A landscape with many peaks, sampled at points; each row gives a point and its height.
From any point a climber steps to the highest of the 2 points nearest to it. It stops when none of these is higher. Distance is the straight distance between rows; heights are no part of it.
zemav: [ 13  -5   2   3 -14 -15  55  18  12   1 -52  16  22  -5  -8  25  43  25
   0  39  16 -31  34  -7]  (h 4.11)
Gon: [ -6  -4  37  -1  23  53  17 -48 -26  12  68  23 -15 -35  -8  24 -20  17
 -44 -15 -20  27  -7  35]  (h 3.27)
Ziz: [ 21  -2  58 -28  -1  -2  61   6  29  45 -41 -26  16 -22  10  19 -12  34
  31  54  10 -52 -13 -13]  (h 4.52)
sikuf: [ 17   8  -6  -7  29  15  -2 -39 -10  -5  58 -17  -3 -11  -9  14  -4 -21
   1 -24 -18  22 -23  10]  (h 3.36)
Migiv: [ 14 -24  -6 -13 -14  -2  -7  22 -22  -7  -8 -25   3  26   1   8  -6  24
  31  -9  10 -15  -8 -11]  (h 3.44)
Vezek: [-24 -18  -7  -5   5   0 -57  32  -8 -29 -12   1 -10  47  41 -42 -24  18
  34  -8   1  12  -8 -21]  (h 0.97)
zan: [-51 -22 -58   2 -23 -13 -81 -14  -5  -4 -23  34  37  22  -3 -25 -29 -65
 -23   3   0  10 -32  31]  (h 2.72)
mabi: [  3  -2 -33  14 -41 -28  22  18  47  14 -51 -12  23  34 -25  19  39  -1
 -20  28  10 -32  22 -13]  (h 4.22)
tafa: [ -8  20 -29 -24 -13  17 -18 -57   5  35  33 -20   2  -9 -21   1 -17 -57
   7 -40 -22  15 -31  12]  (h 1.51)
sasat: [  6  11  84  19  -1  16  34  -6   6  41  12 -25 -41 -19  -1 -22  -7  17
  12  43  -3 -21  -1 -16]  (h 3.46)
goru: [-26 -18 -32  -6 -43  -2 -24   8 -20  13 -57 -12  32   0   1  -3 -18  -5
 -28  12  -5 -36 -23  18]  (h 3.33)
Gulu: [  5   5  49   3  28 -10  43  15 -36  -2  33  26 -63   0   2 -49 -21  12
  10  -2  32 -15   2 -29]  (h 3.95)
Ruk: [-23  26 -33 -20  11   4 -45 -49   9  -3  38   0   6   9  -9 -13 -11 -58
  -7 -38 -23  33 -32  15]  (h 1.45)
gizo: [ -6  33  15  12 -13  18 -30 -12  33  21  11 -44  -9   8  -9 -10 -10 -24
 -10   6 -50  13 -10   7]  (h 1.13)
Fov: [-11  -8  14  -6  18  52  22 -69 -24  27  95  22 -11 -29 -18  11 -36 -10
 -32 -27 -17  33 -23  38]  (h 3.15)
naz: [-13  -6  28 -16 -34  30  -8 -13  -3  43   6 -32  14 -32  -8  23 -18 -17
   0   2 -24   2 -30  13]  (h 3.25)
lel: [-25  17   3  -8  27  32 -35 -49 -22  -1  56  12 -11  -1   0 -21 -34 -17
 -24 -25 -40  28 -26  13]  (h 2.94)
Labe: [-28  14 -31  12   9  -1 -57  -5   0 -29   0  18   7  31   3 -17   3 -34
 -39   0 -10  10  -9   7]  (h 2.33)
pezip: [ 25  -8 -28  -2  -3 -29  13  46  39  -7 -27   3   3  21  19  -9   9  15
  50 -23  33   5  41 -24]  (h 0.94)
mevos: [ 14  -2 -21   6   5  10 -13 -17 -44 -39  26  14   8   5 -27  26   4   4
 -51 -31 -15  -4 -42  18]  (h 1.06)
nofak: [  9  -9   4  -8 -13   4  11   7 -34  -4  -2  -9  -5   1  -7  23  -3  10
   6  -6   0 -26 -14 -11]  (h 3.59)
zogik: [-46 -11 -39   3 -18 -15 -13  13 -34  -8 -32   8   2  27   3 -22   7   0
 -24   4   7  -7  -6 -10]  (h 3.85)
kidu: [ -2 -32 -30 -37 -18 -30  59  13   8  34 -18 -32   3  24  11  -7   3  26
  39 -14  37 -30  -9 -44]  (h 3.75)
bir: [-31  -7 -10  12 -10  -6 -12   4 -13 -16 -36  23  19 -16  10  -7  26  -7
 -36  46   6   7  20  30]  (h 2.60)
Nemu: [-35 -11 -31  17  15   9 -65 -29 -13 -13   4  52  45 -18  14   2 -11 -48
 -51   4   5  45  -1  52]  (h 3.90)
nudir: [-18 -11  41 -42   9 -19  40  25 -19  21 -27  -8  -3 -47  33 -25 -17  10
  38  21  31  -1  -5  -2]  (h 5.37)
Duga: [ 44 -12 -45   5  12 -23 -23  23  47 -11   6 -13   9  43   1   2   2  24
  67 -42  28  17  17 -34]  (h 1.50)
Pegi: [-46  28  16  -6 -20   3   4 -39  30  28 -25  -7   8 -36   0 -30   5 -22
 -37  54 -14  16   7  15]  (h 1.80)
torif: [-35  -1  30 -20  18  -6  36 -11 -42  -2   1  34 -26 -46  26 -38  -6  -2
  -1   8  16  19  15  -4]  (h 4.28)
Fazo: [ -3  -7  28 -21 -11 -12  32  16  12  -2 -63   0  21 -34  17   2   9  28
  16  61  22 -15  15  16]  (h 4.79)
luz: [  1  12  44  12  19  21   7 -18  -9  -9  20  15  -5 -48   0  23   7  13
 -22  16 -21  27  20  22]  (h 3.04)
Nezo: [-20  -8 -32 -16   4  -5 -48  11  -3  -7 -11 -19   2  13  30 -21 -13 -19
  45 -12  -1  31  -8  -5]  (h 4.43)
Fedo: [-47 -25 -32 -28 -44   0  -8  -1 -21  27 -67  -4  42 -29   3 -11 -14  -7
 -33  16   4 -16 -35  35]  (h 3.14)
gek: [  1  -9   9 -19  14   9 -17   5 -33 -20  30   4 -12  -6  10   0 -15  -6
  17 -14  -2  17 -20   6]  (h 4.51)
diro: [-52  26   2 -20 -13  -2  -2 -26  34  44   6 -25 -11 -17  12 -44 -20 -48
 -19   9 -31  24 -21  -8]  (h 1.28)
mas: [-21   0   4 -22 -35   9  -1 -20   3  27 -28 -16  22 -44  -2  21  -3 -14
  -7  16 -18  -1 -16  23]  (h 3.34)
nik: [-27  -5  53 -28   6  -6  41  11 -28  39 -27 -15  -2 -35  39 -43 -34  21
  19  30  37 -14 -42  -5]  (h 4.95)
Buril: [-26  -1 -34  15 -29   8 -25  -6 -37 -24 -18  17  12  27 -16  -7   6  -8
 -75   1  -1 -25 -15   1]  (h 4.26)
vulep: [ 19   0   3   0  20   9   2 -52 -33  25  79  -9 -19   8 -23   0  -4 -19
  -8 -28 -17   1 -31   2]  (h 3.26)
Gif: [-50  -3 -31  23  -2   0 -42   6 -31 -35 -23  49  15  30  -9 -23  15 -12
 -71  13   1  -8  -7  13]  (h 3.24)
Mil: [-38 -19 -45  18  -6 -18 -73  -9 -18 -12 -12  31  56  -1   3   0  -8 -48
 -19   8   7  30 -16  49]  (h 3.18)
fuba: [ -6  -9  12   5 -14 -13 -21  34  40   8 -55 -32  22   1  32   0  -4  10
  27  45  -7  -2  16  21]  (h 1.68)
kosov: [-44 -23  -9 -10 -38  20 -19 -13 -14  28 -59  22  38 -60  14  -6  -8  -4
 -36  36   8   7 -18  51]  (h 2.97)
siv: [ 26  22  -4  47  45 -17  -8  45  22 -70  14  20  -3   7  11 -17  26   8
  -5  -8  20  24  49  17]  (h 1.31)
nagol: [ -4 -10  -3  -8   5  35 -22 -63 -36  22  68  -4 -13 -13 -20   8 -24 -29
 -18 -40 -19   3 -59  18]  (h 3.16)
beba: [ 28  20  -3  26  22 -11  11  27   0 -57   3  26   1  -3   0   5  37  11
 -19  -1   0  19  39  11]  (h 1.08)
nar: [-42  11  75  -4   3  23  19  -9  -2  41  -1  -8 -27 -32  30 -55 -22  20
 -26  62  -1 -10 -34  -1]  (h 3.09)
rizo: [ 43  -4  50   6  24  11  -2  11 -17 -18  26  -9 -10  -1  -5  26 -14  16
  41 -11  -4  -1   1   5]  (h 5.11)
dugu: [  7   7  43  11  19  13  -8 -15 -21  26  58 -21 -38  16  -2 -22 -22 -10
  10   4 -12  -4 -14 -11]  (h 3.37)
galod: [-20   0  79  13  -2  18  22   1   0  31  -3 -14 -38 -18   7 -48 -12  33
 -15  54   1 -25 -19 -16]  (h 3.28)
dodi: [ 77  -4  43  14  51   0  23  16  19  20  33  11 -15  18  -5  52 -15  -1
  52  -4   9 -42   7 -19]  (h 3.76)
Gema: [-30   4 -20 -27 -45  20  12 -47   2  51 -15 -14  13 -39 -24   2 -16 -43
 -31 -18 -14  -7 -46   4]  (h 1.59)
zaros: [-41  26 -17 -23  -4   6 -16 -35  12  20  30 -15 -11   7   4 -36 -18 -62
 -10 -15 -36  19 -13   1]  (h 1.37)
kav: [  9 -13 -19  -9 -25 -29  55  29  51  22 -43 -12  15  30   5   6  23  29
   6  14  25 -32  19 -39]  (h 4.18)
Navak: [-19   3  14  -5  28   5 -51  31 -15 -24  13   5 -35  30  36 -45 -35  13
  37  -3  -9  12 -15 -22]  (h 0.80)
Zarev: [ -8  -7  -6  -7 -16  29 -42 -27 -32  -6   2  14  23 -28  -6  37 -19  -1
 -40 -28 -17  15 -38  36]  (h 3.68)
tige: [-57  17  27 -13   7   1 -11 -11  19  16 -38   1  -7 -34  39 -60  -3 -19
 -14  57   0  25   6  11]  (h 2.22)
rigo: [ 33  11 -15  24  -3 -20   8  27  50   3  -4 -11  -5  41  -7  17  26  21
  21 -10   8  -8  37 -40]  (h 1.84)
bug: [ 37  -3   4   2  14   7   6 -19 -34 -40  35   1   2   2 -12  46  13  20
 -32 -25  -9  -1 -21  11]  (h 0.99)
Tef: [-12 -22 -44 -32 -20 -33  37  14 -22  18 -14 -21   0  20  -3 -18  -2  13
  33 -33  38 -30 -18 -35]  (h 3.48)
bes: [-20 -17   3 -23 -12  26 -21 -27 -43  24  31  -4  -7 -17 -14   7 -27 -12
 -10 -30 -11 -11 -51   3]  (h 3.08)
govu: [-37  24  13 -12 -31  10  34 -51  21  38  -8 -11   2 -46 -12 -22   3 -20
 -54  25 -24   4   1  15]  (h 1.73)
pagod: [  1  10   6  17   2 -13  26   3   1  -4  26  -1 -29  15  -9 -19  24   4
  -4  -6  -1 -13  15 -34]  (h 0.77)
Pima: [ 34 -12  70   1  -3 -11  57  25  24  59 -15 -30 -24  10  16   2 -33  26
  41  35  32 -50 -18 -17]  (h 4.23)
loko: [-21  -9  60  16  34  41  22 -56 -30  44  67  20 -30 -32  -9  -5 -25  10
 -30   7 -27  13   3  24]  (h 3.12)
Kaz: [-17  -6 -37   3 -11   0 -59  18  12 -17  -9 -19  -7  61  11 -24 -15  13
  15 -17  -7   1 -18 -17]  (h 1.19)
riler: [ 40   9 -12  17  18 -27  39  60  62 -11 -19  30 -16   6   1   7  16  21
  42 -25  40 -14  62 -39]  (h 4.30)
Vug: [ 16  16  35  29  -6  -9 -34  50  28 -32 -33  -3  -8   4  22 -12   1  19
  24  31  -1  14  37  14]  (h 1.44)
dugo: [-25  29   7  -4   1   6  11 -38  36  24  15  -4  -3 -40  -9   2   5 -47
 -16  13 -38  33  35  21]  (h 1.70)
Lureb: [ 10   3   9  15   4 -20 -16  48  22 -34 -35   5  -4   5  30 -22  -4   6
  52  13  21  26  49   3]  (h 1.29)
ruru: [ 10 -15 -36   4 -16 -11 -48  27  26 -14   4 -27  -5  50   8 -12  -7  26
  48 -40  14  17  -5 -30]  (h 1.36)
suko: [ -8 -14 -24 -26 -22  20 -32 -17 -53 -17   4   5  25  -7  -6  22 -10  -1
 -15 -34 -10   0 -42  19]  (h 3.86)
zagif: [  1 -20 -49   0  -8 -18 -58  31  14 -16 -19 -23  31  31  27 -12 -13   0
  57 -14   9  31  11  13]  (h 5.12)
Lag: [  6   1   2 -11  43   6 -50  -4 -31 -47  31   1  -4  -3  16   2 -12   2
  10 -22   0  42 -14  16]  (h 4.94)
zulil: [ 13   0  30   5 -24 -13  28  35  49  22 -21 -40 -11  24  10 -13 -17  39
  35  18  11 -33   3 -37]  (h 4.17)
Nuvu: [-26  20  41 -10  -7   7  31 -30  19  27 -27   7   2 -54  11 -21  16   5
 -17  58   2  19  15  12]  (h 1.88)
Degak: [-32 -16 -57   9 -20 -25  -4  17 -39 -28 -15  30   7  36  -4 -19  30   0
 -40 -11  28  -7   4 -12]  (h 2.89)
difu: [  5  13  -3  -3  23 -28  43  15  29  -6  -1  17 -20 -17   6 -10  23 -18
  26   1  14  13  42 -23]  (h 3.57)
vef: [  7  30 -31  27  10 -16  -8   7  69  -4  28 -26 -20  44  -7 -16  23 -14
  -8  -9 -11  22  43 -26]  (h 2.20)
pugup: [ 21 -12 -62 -22  -1 -26  13 -14 -22 -13   3   2  21  24 -23  32  32 -15
   6 -26  18  -1   2  -5]  (h 3.77)
suba: [ 45 -18 -35  17   9 -27  29  47  45 -12 -42  29   9   8   0  18   9  51
  54 -16  41 -28  58 -29]  (h 4.67)
Virap: [ 13  26  10  -5  -3  -8  26  -5  53  30 -24 -13   6  -8  -4  23  25 -19
   2  39 -17 -12  19 -13]  (h 3.84)
rudov: [ -6  22 -12  -4  13   1   4 -40  -9  -6  39  -4 -15  -3 -21  -8   7 -34
 -26 -24 -30  13 -14  -1]  (h 3.49)
negev: [-49   0   6 -19  13   6  13 -16 -36  -3  -5  43  -3 -63  26 -31   1 -18
 -15  11   3  38  12  17]  (h 4.89)
Negeb: [-42  13 -13 -26 -34   8  17 -37   4  37 -23  -1   8 -28  -5 -17  -7 -35
 -58   9  -4  -4 -25   6]  (h 1.65)
gom: [-58  11  39 -20  -1  19  -2 -12 -13  28  -5   2 -20 -33  24 -46 -25  -5
 -16  31  -8  10 -25   0]  (h 2.87)
nuro: [ 15  31 -37  26  25 -17  17  11  47 -21  29   5 -17  34 -10 -32  34  -8
  -3 -28   2  22  43 -26]  (h 2.52)
ket: [-43  -2 -38  14   2   0 -88 -22   6 -15  -8  33  21  34  -2 -16 -19 -61
 -37  -1 -17  13 -22  30]  (h 2.43)
zorof: [-19  15 -10 -18 -39  27 -16 -57   0  51  26 -19  10 -24 -29   3 -34 -45
 -20 -42 -26   0 -49  10]  (h 1.55)
Mono: [ 55 -15  27   5  10 -10  33  45  26   1 -12   7 -15  24   0  29 -25  36
  73   1  30 -43  17 -28]  (h 4.16)
Bupi: [ 32  28  26  13  43  10  21 -25  -8 -35  31  18  -4 -36  -3  24   5   7
 -29   5 -25  29  33  31]  (h 3.17)
Tor: [-15  33  19  -4   8  -2  31 -29  28  27 -13   6  -3 -41   2 -10  20 -29
  -8  40 -15  32  41  12]  (h 1.79)
Pep: [-39  -4  25  -2   3   8 -24  27 -18   1   2  -4 -30  13  23 -36 -27   3
  18   3 -19  -4 -18 -18]  (h 0.64)
tabos: [  2 -21 -60 -13 -51  -6 -12 -16 -30 -13 -21 -14  29  28 -32  17   8 -13
 -29 -29   5 -29 -35   5]  (h 4.54)
Losat: [  7 -10 -22  14   4  14 -30   9 -45 -59  -3  19  22  20  -4  20  13  18
 -40 -26   4   0 -15  24]  (h 1.26)
rus: [ 52  -1  61  25  35  -3  25   5 -14   6  47   6 -41   5  -7   6 -14   5
  41 -11  18  -7  -2  -7]  (h 4.77)
dab: [ 15  10   3  17  -5  -2   6   0  -2   6  34 -30 -42  42 -26 -11   8   7
  -6 -21  -8 -13 -15 -40]  (h 0.91)
robu: [ 26   0  37  -4  27   1  43  -3 -10 -16   3  33  -3 -39  -9  40  20  17
   6   8   6   7  33   4]  (h 3.55)
mul: [ 16 -14 -15 -24 -17 -35  64  21  44  46 -29 -28  10  31   3   9   2  31
  32  -6  40 -46   5 -47]  (h 3.96)
Guli: [ -9 -23   4 -10 -28   8 -23  24  -8   2 -30 -35  11   8  13  -5 -25  17
  14   8 -12 -23 -13   2]  (h 3.71)
biped: [ 10 -14  11 -14 -14  17 -10 -19 -21  25  18 -21  -1 -11 -12  33 -18 -11
   2 -21 -27   2 -39  10]  (h 3.19)
Tobad: [-37 -10 -28   1  20   7 -30 -25 -20 -13   6  42  21 -29  11  -8   5 -37
 -27  17   1  49   7  41]  (h 4.69)
mot: [ -7 -14 -14  -5 -50  25 -34   3 -28   6 -35 -16  25  -4  -7  13 -23   6
 -33  -9 -24 -29 -43  11]  (h 3.52)
Pok: [-26 -19 -42  -3 -32   3 -25 -10 -54 -26 -19   7  14  23 -15   2  15  -3
 -39 -28   9 -29 -27   0]  (h 5.25)
zosam: [ 26  27  11   6  19 -21  50  34  34 -11   7  23 -34   5  -4  -4  19   3
  36 -10  24  -7  52 -32]  (h 3.89)
Sen: [ -3   6 -55  34 -22 -22 -21  18  30 -11  -2  -3   2  55 -22 -10  34  -2
 -32  -9   4   3  24 -26]  (h 4.00)
vog: [-17  22 -23  -1  -8 -23  26  -2  10   7   2 -13 -21  21  -4 -16  18 -15
  -5  -4   0   7  10 -37]  (h 0.63)
tatik: [-45  -1  22  -8 -39  60 -13 -33  25  47   8  15   1 -72   0  10 -32 -10
 -32   4 -24  21 -26  40]  (h 1.52)
gib: [  3  -8 -52   9   1 -28  14  28  42  -1  -8   7  -9  28  13 -23  21   8
  43 -35  47  22  48 -45]  (h 0.81)
sadus: [  9  -3 -23  22  12 -33 -17  44  29 -34  -8   9  -2  19  12 -22  19  18
  31  -9  35  26  43  -7]  (h 1.11)
fibeg: [ 24  -7 -40   7  17 -30  34  21 -10 -34 -11  25  20   5 -18  17  46   5
   6 -22  22  -5  36  -7]  (h 3.11)
deso: [ 39  18 -32  36  51 -13   1  26  11 -74  34  16 -14  26   5 -27  22  13
  -9 -38  42  24  23   1]  (h 1.75)
kopo: [ 43   4  26  21   7   5  26  25  16  -2   4  -1 -18  22 -16  29   5  20
  24   6   8 -34  10 -23]  (h 4.96)
Foziz: [-17   0  47   2  -2  22   4 -10 -10  17   2  -1  -8 -37   3  14  -2   4
  -9  18 -24  11   4   8]  (h 2.91)
Gilat: [-31  10  58  -2   0  36   7 -32   0  35  25   1 -19 -53   7 -14 -15   8
 -24  32 -34  17   2  18]  (h 2.88)
pavid: [-11  14 -30 -14  64  21 -45 -55  -8 -35  63   9 -10  47  -6 -26 -27 -21
 -43 -34 -27  24 -50   9]  (h 2.77)
zitu: [-35  -4   7 -19 -32  40 -16 -40  21  43   3  12  19 -72   5  26 -17 -22
  -9  -9 -13  37 -15  42]  (h 1.56)
Gimam: [ 25  14  64   3   3   1  47  -1  16  48  12 -16 -20 -10 -13  10 -11  -2
  22  33  -6 -30   1 -24]  (h 3.60)
Rel: [ 54   8 -21   1  14 -25  10  35  47 -17  -4  -2   3  21  -2  44  12   5
  45 -23   8  -9  36 -23]  (h 1.69)
Robub: [ 49 -10  47   2   8  -6  40  33   4   8 -29   5 -11  -2  -1  34 -18  41
  43  31  22 -54  19 -22]  (h 4.38)
rim: [ -4 -23 -54   2 -11 -25   4  26 -33 -35 -13   9   8  29   0  -6  31  26
  -2 -29  32 -17   1 -23]  (h 2.11)
susos: [ 15  11 -50  36   4 -19   5  28  26 -26  18  11  -8  37  -9 -17  46  14
 -21 -31  27   8  41 -31]  (h 3.10)
vifin: [ 70  -3 -29   9  33  -5 -16  26  68 -19   3  -6   7  41   0  39  10  24
  65 -30  16  -3  28 -24]  (h 1.61)
Semu: [  2  -7  -9  -9  -2  36 -29 -43 -17 -12  32  28  21 -46 -11  41 -16 -10
 -43 -36 -13  40 -26  46]  (h 3.54)
difo: [  4  16 -50  15 -31 -18 -12  -7  11  -3 -18  -3  24  22 -21  11  33 -30
 -35   1  -5  -1   3   1]  (h 4.29)
dabu: [ 14  18 -34  14 -38 -16  15 -13  26  -1 -21  -5  18  17 -48  39  31 -24
 -36   2 -14 -15  10  -7]  (h 4.06)
fekud: [ 15  -9 -47  16 -13 -28  35  30  46   8 -37   7  21  27 -10   9  47  19
  -9  19  38 -24  44 -24]  (h 4.57)
seri: [-20 -20 -10 -13 -45  34 -55 -10 -17  31 -32 -17  28 -24  -3  13 -39  -8
  -7 -24 -30 -17 -57  30]  (h 3.64)
kizi: [-69   7  16 -22  15   1   8   2  -8  13 -34   9 -14 -19  48 -62 -14 -12
 -11  34   8  18  -8  -7]  (h 2.53)
bevuz: [ 80 -13  19   9  34   6  24  27  20   5  25   5 -17  31  -8  40 -22  25
  73 -19  20 -37  11 -33]  (h 3.93)
gel: [ 31   2  34  -1  54  16 -32  -5 -31 -34  47   9  -9 -19  17  12 -26  14
  28 -26  -5  40 -13  21]  (h 4.65)
Neno: [ -5   8  -8  -3 -20   4   7 -17   6  17 -35  12  25 -33  -9  32  18 -25
 -20  21 -16  11  12  23]  (h 3.45)
nilup: [ 21 -26 -23  -8  -8  -8  10  29 -35 -25   2  -7  -8  33  -1   1   8  49
  28 -31  28 -25  -5 -31]  (h 3.06)
geso: [-28 -16 -32   7 -14 -15 -31  18 -26 -31 -32  14  28   2   6 -11  14   5
 -13  18  13   9   9  20]  (h 3.03)
fuz: [  8  -8 -20   7 -13  -2 -11  20 -28 -37 -16   9  13  20  -6  24  27  17
 -18  -7  -2 -16   4   6]  (h 1.53)
Tuloz: [  7  13 -34  19  36 -23  -6  11 -23 -51  21  24   9  13   1  -6  25  -1
 -27 -15  13  27  15   6]  (h 0.82)
zuvam: [ 42   2 -21  17  24 -20  -4  17  20 -25 -11   8  28  -4  -4  41  26   0
   5   2  -7   8  35  15]  (h 3.88)
vak: [ -7   0 -45  25 -15 -29 -17   8  -1 -26 -10  10  23  33 -16 -10  38 -18
 -29  17  18  10  27   5]  (h 4.97)
tovig: [ 25 -16   8  -7  -6 -20  46  37  18  -9 -53  14  10  -5   5  25  19  37
  28  36  33 -49  42 -16]  (h 4.33)
linis: [ 38 -13 -31  -2  -1 -10 -43  35   5 -33 -12 -24  17  27  29   9  -6  13
  64 -14  -3  10  20  17]  (h 4.62)
fufo: [-11   0  49  14  -8   5   4  13 -11  29  21 -37 -35  23   7 -25 -23  10
  10   7  -4 -25 -25 -22]  (h 3.66)
pured: [ 55  10   2  13  43   1  13   0 -17 -42  32  -2   1   4 -25  32  12  16
  -5 -30  -1   0 -12  -2]  (h 0.92)
lud: [-16  36  19  17   3  21 -40 -29  15   4  49 -26 -12  34 -10 -24 -21 -20
 -24  -8 -51   9 -17  -1]  (h 1.07)
zik: [ -2  19  -6   0  53  20 -21 -49 -22 -16  81   4 -19  18 -14 -32 -26 -17
 -27 -34 -31  12 -31   8]  (h 2.85)
kat: [ 30  25 -17  34  -1 -12  -1  11  57  -5  11 -26  -6  38 -25   3  30   2
 -11  -9 -19  -3  30 -31]  (h 2.00)
Talik: [  0   6  29 -28   7 -17  49  18   9   7 -55  -3  11 -47  28  -6   0  12
  41  40  32   0  18   7]  (h 5.00)
Geb: [ -1   9  45   9 -26   3   2  19  28  37  -1 -52 -20  26  11 -12 -19  29
  14  22  -8 -30 -14 -29]  (h 3.92)
sidi: [ 24 -10  49  12   0  10   5  24  -5   3  16 -19 -23  14  -5  18  -8  19
  31   8  -7  -7  -4 -17]  (h 5.43)
Bonil: [ 34  25 -19  19  46  -5   5   0  -5 -58  53   9 -24  26  -2 -30  21  19
  -2 -38  17   9   5 -12]  (h 2.14)
lota: [-11  15 -17   0 -30 -13  24 -10  34  22 -33  -7  14   8 -29  26  27 -23
 -28  25 -15 -18  20 -12]  (h 4.01)
bet: [ 23 -32 -59 -15 -28  -7 -17 -11 -26 -17 -28 -13  43   8 -15  47   8 -11
   7 -24   5 -14 -20  24]  (h 4.27)
vibav: [  7 -33 -40 -25 -22   3 -23 -13 -48 -16 -14 -14  15  12 -13  15  -9   6
  23 -30  -4 -20 -37  13]  (h 4.08)
mufoz: [ 23 -21  77   7  -7  -5  33  27 -14  45 -11 -33 -26  -4  16 -10 -36  34
  34  20  26 -38 -22 -12]  (h 4.04)
pugo: [ 25  19  33   5  48  -6  34   4 -18 -36  31  35 -10 -32   3  13  17  11
  -7  -1  -1  18  36   7]  (h 3.35)
Sifo: [-22  16 -33   0  31  13 -56 -26  -6 -38  31   4  -8  51   0 -25  -1 -25
 -45 -25 -27   8 -38   3]  (h 2.65)
sos: [-38   3 -13  13  23   1 -21  18 -44 -44 -12  41  -5  31  17 -28  16   5
 -49  10  -6  -4   8  -7]  (h 2.17)
taze: [  4 -35 -54 -12 -30 -14  -1  22 -37 -34 -32  -2  19  29 -15  13  25  20
   1 -19  16 -28  -2   2]  (h 1.77)
Vebo: [  4  -2  23  20 -13  -6 -21  22  23 -16 -49  -3  15 -12  14  11   8  13
  18  50  -3   9  38  22]  (h 1.57)
Pimu: [ 36 -16  63  13   9 -15  46  27 -39   9  18  14 -50   2  -8 -23 -19  16
  36  -4  43 -28 -11 -24]  (h 3.53)
nuv: [-23 -20 -17 -26  -5  11 -48   4 -17   6 -11 -19  11   1  26  -7 -21 -14
  23  -9  -6  17 -30  13]  (h 4.02)
zom: [ 23   3 -16   0  28 -12  20   8 -26 -34  37  10 -14  14  -2 -12  24   8
  15 -35  22   7   7 -25]  (h 2.47)
zuve: [ 26  -7 -12  12  -2 -18 -28  29   6 -29 -24  -9  38  17  15  23   7   8
  24   2  -7   7  23  17]  (h 4.24)
voto: [  3   8  -4   0 -29   7  12   1  -7   3  -8 -16   7   1 -21  30  15  -1
 -15   2 -18 -13  -7  -8]  (h 3.80)
Posun: [ -4   0  69  11  28  30  20 -34 -14  26  56  13 -22 -49   5  -6 -29  12
  -3  13 -18  23   6  23]  (h 3.01)
Punuz: [-24  -2  18  -8 -12 -13  -5  24  12  10 -41 -21   5  -6  30 -18  -2  -3
  25  29  11  11   8  -1]  (h 1.83)
laga: [ 17  -7  23 -10   7   3  36   8 -16 -13 -22  30  13 -27  -5  51  26  34
   7  20   3 -33  19   5]  (h 3.74)
pofil: [-37   8  19  -8  -3  -4   4   1  11  10 -29  -5  -3 -38  29 -26   9  -9
   0  45   7  23  11  17]  (h 2.02)
rom: [ 35   2 -24  -4  17 -14  41  20 -15 -43  11  27  -9   5 -13  11  30  18
  24 -34  33 -18  18 -22]  (h 2.78)
Banu: [ 36 -14 -43  13   7 -24  38  40  38  -2 -37  22  17  25 -10  30  39  35
  25   2  37 -35  48 -39]  (h 5.06)
boko: [ 25   3  47   3  36 -11  51  -6 -18   0  45  18 -45  -7  -3  -9  -2  -3
  22  -3  23  -7  13 -13]  (h 4.42)
begoz: [ 15  22  50   2 -13   6  24 -13  41  37   0 -19 -19 -11 -11  13   9   1
   2  49 -28 -13  18 -10]  (h 3.70)
noson: [-30   3  25  -3  -5  15 -37   0 -16  -4  -3  -1  -9   2  16 -24 -17   3
 -15  12 -30   9 -17  -6]  (h 0.52)
Ran: [  3  11   6 -10  31  38   2 -48 -24 -11  58  23   4 -36 -12  23 -16   3
 -49 -25 -21  43 -14  37]  (h 3.39)
pebev: [-23  11  21 -19 -10  14  -2 -44   9  41  13  -1  -2 -60   2   9 -14 -36
  -9   2 -29  40  -2  29]  (h 1.63)
paza: [ 29 -10 -57   4 -18 -21 -16  -8  -2 -28  -1   8  40  22 -24  39  22 -21
  -5 -30   9  -2 -10  28]  (h 4.05)
zukur: [-29   4  -7 -18  24  -5  -8  -8 -34 -14   6  40   5 -41  34 -11   2 -26
   5  -2   5  55  21  29]  (h 5.72)
Sotav: [  1  10 -33  -3  -7 -26  30  16  26   7  -1  -8 -20  22  -2 -20  19 -10
  30 -25  25   8  18 -42]  (h 0.67)
pidam: [-29  -9  10 -22  28  51 -13 -53 -25  30  86  29 -15 -26  -5 -16 -39 -14
 -21 -26 -28  32 -33  18]  (h 3.05)
pab: [ -2  -8  41 -22 -11   9  30   2  30  31 -63 -26  23 -28  13  20   4  27
  15  63   7 -29  -3  13]  (h 4.63)
kegop: [ 31 -11  48   9  25  26 -15  -9 -25 -12  32  -1  -2 -20   3  41 -22  13
  24  -7 -15  25 -14  29]  (h 4.88)
lopo: [ 30  -3  30  -6  -3 -12  46  32   9   4 -29   0 -12  -3  -8  10   8  36
  32  17  13 -29  18 -29]  (h 4.60)
duf: [ 38 -24  79  27   4   1  44  18 -16  35  17  -4 -45   8  -3 -14 -22  21
  28  14  36 -54  -5 -20]  (h 3.78)
saf: [ 26  -8  64  -4 -11   1  39  29  45  40 -39 -31  -4  14   8  13 -18  36
  36  40  16 -56   0 -26]  (h 4.39)
mapuz: [ 13 -24 -14  -1 -25   4 -39  23   2  -4 -33 -27  29   3   9  21 -12   6
  17   2 -21   2   3  21]  (h 3.94)
nid: [ 20   4 -10   9   4  -8   9   4  12  -4 -25  12  25 -12 -14  50  32 -10
 -10  19  -7  -4  30  13]  (h 3.65)
garak: [  0  22 -12  -2 -15   3  -2 -24   0  -3  17 -15  -4  16 -23   7   4 -15
 -32 -18 -27  -7  -4  -5]  (h 3.63)
Matur: [-33  24  -1   0 -30   0 -23 -16  35  28 -16 -21   3  -9   5 -20 -16 -37
 -10  21 -35  17  -7  10]  (h 1.20)
Maluz: [ -3  21   1  22  21  17 -36 -27   1   2  77 -27 -32  55 -23 -22 -16 -13
 -17 -24 -46 -12 -34 -14]  (h 1.03)
tuvu: [ 15 -20   7  -1 -28   2  32   1 -17  -3 -53   7  29 -29 -14  41  27  33
 -19  31   4 -30  17   6]  (h 3.91)
Fote: [ 21  15   8  19   5  12 -10 -26   5   8  59 -38 -24  38 -29  -2   5  -7
 -22 -27 -37 -16 -25 -18]  (h 0.98)
Mar: [  5   5 -41 -21   0 -18  23   4 -11  -4  -6   8  13  -2 -15  15  33 -15
  10 -13  14  10  20 -11]  (h 3.47)
bisep: [-34 -23 -16   3 -20  -1 -25  -5 -24   2 -36  30  36 -47   7  -3   4  -8
 -31  38  13  24   9  48]  (h 2.76)
lafiv: [-26 -24   3 -25 -16  32 -48   0 -20  23 -11 -14  19 -27  19   6 -36  -7
  25 -13 -25  17 -46  26]  (h 3.79)

Call two points neighbours if one is among the 2 nearest of the other. Go from one point of each pair to the other, from neighbour to neighbour, staying as high as possible. Name the lowest point that can't be avoided.
bet / nudir: Gilat
nudir / voto: vulep
nudir / zogik: bir
nudir / sidi: Pimu
voto / zagif: Migiv
Banu / vak: lota
Lag / sidi: gel

For each start below, name the point where the climber stops.
bug: zogik
beba: bet
bisep: zagif
Pep: vak
Labe: bet
Gilat: bet
